Each row is a point on a tangle of strands that fork and nearly touch. The rows are in no order.
In the rows, zero is written as 128.
Points whose rows are less than 99 apart are linked; no others are. Some points are linked to none.
<1236>: [143 126 150  73 134  81 167 129  96  81 127 119 134  84  83 116  82 101
 165 158]
<639>: [118 143 162 162 115 109  90 141 152 158 133  69 139 135 140  73 123 155
 131  88]
<1070>: [117  95 124 122 162 150 149 132 131 174 126 185  83 116  98 158 130 133
 177 106]
<931>: [152 156 120 154  99 138 105 163 136 155 155 116  73 150 182  99 164 109
 133 108]
<846>: [162  89  98 119 149 143 150  60 144  99 141 131 178 157 174 177 123 167
  82 136]
<321>: [197 119  71  82 155 120 151  70 102 134 149 145 130 114 130 147  88 161
 106 130]
<488>: [ 90 137  99 171  99 172 113 137 124 131 128 124 109  91  84  53 133  87
  94 130]
<101>: [187 102 110 115 117 109 133  89 144 105 158 102 152 130 189  87 132 117
 131 112]
<147>: [ 92  95 196 165 139 128 132 124 129  88 127 127 110 109  93  89 129  38
 175 159]
<8>: [148 101 141 136 114 126 111 103 153  90 143  75 179 103 176  72 131 100
 145 110]
<754>: [160 150  74  99 146 130 137 126 101 173 124 168 113 168 155 177 154 154
 116 127]
<148>: [ 79 108 177 125 146 123 152 154 135  95  88 167 146 159 104 160 141 141
  90 169]
<300>: [141 123 163 152 102 157 101 155 165 164 148 105  88 164 195  93 151 149
 108 104]
<1188>: [ 97 118 191 169 119 133 139 144 127 101 142  80 100  94  91  64 108  48
 150 136]
<424>: [178 123  84  99 156 168 109  87 105 188 113 190 146 165 167 195 149 165
 114 121]
<64>: [101 110 136 125 145 193 121 167 140 172 105 186  87 108 101 145 112 155
 152 129]
<634>: [125 196  87 130 102  95  97 123 102 128 110 103 147 144 124 111 153 106
 125 139]
<20>: [102 136 141 145 131 112 157 134 115 110 113 127 131 144  80 103 128 135
  63 152]
<731>: [119 175 149 144  95 151 111 186 129 109 121  76  91 113 166 102 136  55
 164 135]
<682>: [122 110 136 114 161 118  97 106 122 125  96 193 140 126  84 137 102 155
 103 182]
<404>: [159 129  54 146 126 117 110  62 121 166 159 107 133 130 118  93 145  99
 152  84]
<449>: [147  61 145 137 139 144 116  92 148  76 144 140 127  86 157  82 125  50
 145 171]
<601>: [101 154 179 125 106  66 159 187 139 129 135  93 108 187 148 182 174 128
 142 111]
<340>: [ 75  91 148 129 152 122 174 119 123 121 110 166  95 125  43 162 126 101
 154 144]
<593>: [156 113 159 104 135 128 179 156 140 120 161 123  46 118 154  95 116  78
 178 140]
<909>: [162  71 184  96 114 134 124 139 151  65 127 111 153 113 217 128 116 124
 138 121]
<576>: [126 135 152 156 115  81 136 129 148 136 162  56 134 135 116  80 126 111
 124  98]
<805>: [131 123 175 111 106 153 145 179 157  83 155  53 154  78 191 122 101 137
 157 104]
<719>: [119  91 115 119 150 149 123 107 131 123 122 177 143 134 115 161 133 152
  92 161]
<521>: [ 92  97 124 142 127 165 143 123 146  96 127 145 151 113 112 134 133 126
  91 139]
<135>: [120 215 112 172  85 105  76 189 140 169 126  95 115 158 152 133 176 117
 115  99]
<610>: [108 166  59 164 130 161  70  82 112 155  93 164 164 148 112 140 158 110
 124 148]
<282>: [ 98 138 138 141 129 120  82 128 123 130  89 128 159 107 102 101 117 140
 111 143]
<347>: [101 141  99 159 147 134 122  67 115 102  94 159 185 193 117 176 129 121
  96 194]
<874>: [156  71 134 119 136 135 137 107 158 101 148 131 112  92 145 107 117  96
 169 125]
<556>: [117 141  97 149 146 144  69  81 118 126  97 184 185 170 110 155 143 125
  85 184]
<863>: [110  82 153 112 125 149 133 141 136  96  99 179 128 119 148 168 138 108
 171 148]
<403>: [127 145 156 107 104 169 144 181 134  79 144  66 113  60 173 105  92  88
 168 119]
<1060>: [148  60 167 109 117 157 131 132 161  78 120 152 135 137 193 162 151 130
 160 117]
<487>: [179 132  95 122 150  90 134  29 115 120 145  93 176 125 110 139  89 121
 133 127]
<730>: [118  92 124 148 117 115 133  95 158  70 140  90 212 120 153 122 144  94
 143 131]
<1113>: [148  96  84 125 152 173  89  82 137 171 117 185 157 134 160 193 145 155
 151 109]
<145>: [163 140 114 110 128 107 100 127 105 155 118 152 117 138 120  84 120 162
  76 151]
<467>: [131 127 106 131 127 153 140 106 140 117 128 118 184 154 161 163 131 188
  71 128]
<850>: [107 125 119 114 143 156 163 175 124 148 133 186 108 150 105 158 134 180
  91 125]
<249>: [169 181  77  97 112 159  82 146 108 169 114 166 143 145 168 127 131 188
  90 112]
<298>: [ 97 115 127 137 160 113 147  94 108 140  95 158 123 135  34 176 104 138
 130 153]
<141>: [117 120  98 147 126 122 132  87 127 105 126 108 179 142 137 149 152 114
 129 134]
<233>: [120 122 165 148 107 162 105 160 140 108 111 176 134 173 184  93 165 137
  89 156]
<703>: [110 132 132 112 161 107 111 102 105 147  83 169 142 128  79 172 122 138
 159 158]
<7>: [105 122 147 129 164 153  93 108 139 180  96 163 173 145 120 183 130 189
 130 127]
<363>: [158 146 104 113 121  65 150  92 114 141 160  72 138 113  78  99 117 105
 135 114]
<349>: [116 129 167 134 116 135 151 177 126  98 135 149 109 156 153  83 149 137
  70 150]
<1150>: [168  56  90 106 140 150 143  81 147  97 151 149 150 130 183 160 122 137
 119 125]
<243>: [128 182 119 161  87 147 102 177 136 149 139  99 104 168 185 149 195  95
 142  92]
<50>: [ 93  85 148 190 136 182 116 127 165 135 141 157  94 139 129  89 152  84
 133 144]
<476>: [143  93  92 151 136 135  86  73 145 129 131 154 143 107  93  80 112 131
  67 149]
<523>: [199  89  92  78 141 116 133  70 131 108 147 153 134 104 160 135 112 136
 136 139]
<813>: [173 159 128  88 120 126 153 195 127 113 155 106  42 107 164 106 128  70
 181 136]
<472>: [140 172 117 128 147 127 108 155 118 226 138 160  73 144 110 139 128 183
 134  93]
<650>: [113 137 146 110 107 125 172 176 134  82 124  94 149 131 163 146 132 152
 107 111]
<652>: [182 175  49  97 126 113 112 119 107 162 140 133 143 137 166 135 115 176
  87 121]
<104>: [155 161 121  77 107  86 150 133  93 123 136  86 130  61  60 120  87 104
 168 125]
<46>: [146 101 108 115 160 134 170  99 130 171 159 130 113 113 136 156 121 170
 152  74]
<460>: [104 161 146 132 124  89 166 157 132 136 133 121 116 195 148 167 164 151
 104 124]
<1201>: [136 159  50 135 140 147 106  79  91 154 100 146 155 136 109 178 131 132
 120 135]
<1203>: [ 80 158 165 143 116  84 178 194 138 121 132  92 103 150 106 158 151 100
 161 110]
<947>: [113 142 118  96 115 117 131 166 118  93 114 102 147  76 122 144 113 124
 182 115]
<1091>: [177 155  90  89 124 135  78 132 105 144 100 169 134 120 167 142 132 159
 142 139]
<407>: [121 118 183 158 126 158  93 139 152 161 115 166 121 185 152 114 167 137
 115 136]
<1008>: [ 89 121 132 138 141 161  78 127 145 145 100 154 154 109 111 148 119 168
 134 118]
<542>: [102 168 122 135 100 102 160 162 119 136 156  67 103  97  82 113 111 117
 117  87]
<414>: [137  40 124 121 138 139 177  81 167 106 176 127 124  98 115 119 110 117
 122 121]
<1195>: [125 168 164 121 112 139 127 186 103  87 103 133  75 117 169  96 136  56
 149 166]
<266>: [150  93 153  97 159 136 145 141 135 159 138 162 105 121 141 151 115 192
 131 104]
<1106>: [114 136 142 146 164  63 141  82 103 148 103 122 113 171  45 148 121 133
 135 142]
<768>: [113  89 154 139 141 116  99  97 135 113 110 141 145  88  74  92  97 108
 127 155]
<140>: [105  81 194 147 152 126  97 125 146 126 123 152 100 111  91  89 108  96
 165 151]
<405>: [127 107 194 127  97 155 122 166 149  82 134  70 147 123 214 108 138 130
 137 109]
<715>: [125  72 118 150 131 165  93 106 152 144 154 161 106  98 100  80  94 160
  61 130]
<1275>: [114 110 143 104 139  96 189 131 106 108 117 134 109 102  62 135 104 104
 157 147]
<273>: [147  98 154  99 157 109 151 140 130 153 133 155  87 127 117 159 108 150
 189 109]
<15>: [110 153  64 121 125 138 137 117 107 120 107 135 162 102  96 165 122 129
 149 126]
<355>: [155 121 194  88  98 120 159 196 135  86 144 107  98 147 214 145 139 138
 140 112]
<529>: [ 94 153 102 123 112 123 129 133 125 111 118  62 190  77 101 160 110 135
 174  94]
<1245>: [110 174  94 117  94 111 166 132  91 146 125 106 105  93  46 119 102 119
 123 106]
<417>: [103  64 160 177 131 163  87 104 155 108 134 139 115  96 129  87 132  49
 131 155]
<285>: [111 152 171 172 112 127  87 156 129 130 120  92 117 128 134  52 128 117
 108 130]
<1269>: [154  97 152 134 124 167 113 149 154 157 155 118 100 119 169  82 111 181
 112 104]
<1272>: [ 86 178 160 148 110  90 147 179 126 145 132  91  88 136  90 108 129 108
 133 116]
<565>: [ 87 123 112 142 116 134 164 125 116  86 127 108 136 104  79 118 133  65
 145 131]
<231>: [ 95 168 187 185 119 139  93 164 120 121 122  66  99 100 114  42 107  68
 124 126]
<99>: [ 90 120  94 173 146 134 145  82 122 104 117 132 161 171 101 161 155 120
 105 136]
<606>: [109 143 153 117 130 192 123 184 127 173 115 188  93 144 135 150 136 176
 115 122]
<660>: [118 122 175 130 114 187  97 178 148 174 108 173  98 182 180 150 154 157
 145 121]
<100>: [148 158  90 137 129 134 101 120 119 217 144 144  84 150 104  97 126 163
 107  99]
<32>: [116 207 110 125  87 101 104 181 115 116 126  99 126 137 158 114 160 120
 105 124]
<1155>: [200 148  90  95 157  73 167  64  92 139 154  99 142 148 103 153  86 148
 113 131]
<72>: [131 133 177 101 131 132 167 179 103  86 126 147  53 107 143 101 124  78
 166 167]
<22>: [162 135 121 130 116  57 149  91 138 127 178  59 156 141 129 103 136 104
 138 109]
<642>: [114 148 129 142 143 136 178 147 117 150 124 171 123 197 128 163 174 157
  84 134]
<623>: [133  81 138 136 142 141 123  98 161 163 150 130 112 118 111  90  95 182
 103 104]
<150>: [129  65  94 122 156 165 166  95 147 143 172 148 105  91 107 146 109 135
 136  98]
<742>: [ 85 108 185 143 159  84 149 118 134  92 104 137 164 153  73 153 107 143
 104 161]
<278>: [168 188  90 115 115  86 100 141 115 171 141 102 131 133 146 127 130 175
 104  98]
<759>: [158 144 152 115 118  89  68 120 119 119 107 102 177 137 177 117 134 155
 140 121]
<753>: [138 141 109  89 125 154 111 153 118 117 104 135 137 100 162 153 123 141
 170 121]
<425>: [162  92  93 136 131 107 121  59 135 112 150 107 155  99  95  96 110 119
 111 130]
<984>: [104 101 163 103 127 141 143 152 127  80  86 200 128 156 143 180 163 119
 129 177]
<649>: [146 183 131 113 127  90  97 170 127 185 125 113  91 139 132 142 122 168
 137 105]
<61>: [ 94 162 122 147 106 117 169 173 121 109 133 117 107 150 109  85 135 129
  54 133]
<463>: [132 139 104 115 120 146 136 153 121 139 127 144 112 146 166 149 162 135
 140 117]
<1124>: [120 188 111 100  95  91 128 163  82 118 110  98 102  69  68 108  90 117
 150 130]
<98>: [ 99 136  76 115 130 139 160 102 111  94 117  98 198  88 100 190  98 142
 142 123]
<531>: [143 133  87 145 142 120 115  80 124 182 148 145 109 138 119 116 138 130
 135 102]
<669>: [150 178  73 141 103  75 126  87  97 127 134  86 149 129  94  98 142  84
 119 126]
<1088>: [106 133 168 136 148  60 168 117 123 126 122 112 141 162  92 141 127 135
 140 137]
<1235>: [120 168 138 121 103 122 146 195 140 102 149  64 109  94 164 129 132  82
 165 110]
<622>: [119  94 127 133 160 160  69  78 131 157  98 194 183 148 141 210 129 162
 125 150]
<1017>: [123 129  88 133 117 140 149 100 134 119 143  95 176 128 129 117 111 184
  73 109]

A fork is a point with three links. Follow the links from the first point to the second and name the forks in between, in order.
<449> / <1106> => <606> <298>
<731> / <1236> => <298>
<15> / <622> => <753>
<1088> / <20> => <298> <606>
<340> / <150> => <606>

Follow the links from the first point to the second, and from the first to the third. Name the last point that the two ways share.
<46> / <20> / <1106> => <606>
<754> / <99> / <531> => <753>
<909> / <1124> / <682> => <298>
<652> / <141> / <363> => <753>
<150> / <20> / <984> => <606>
<521> / <863> / <460> => <298>

A fork is a point with three links, a tip a point with one. Leave the first point through the second and follow the links. Name the first fork or tip that comes.
<863> / <1060> => <813>
<850> / <642> => <298>
<363> / <669> => <1017>
<231> / <1188> => <753>
<1236> / <104> => <606>
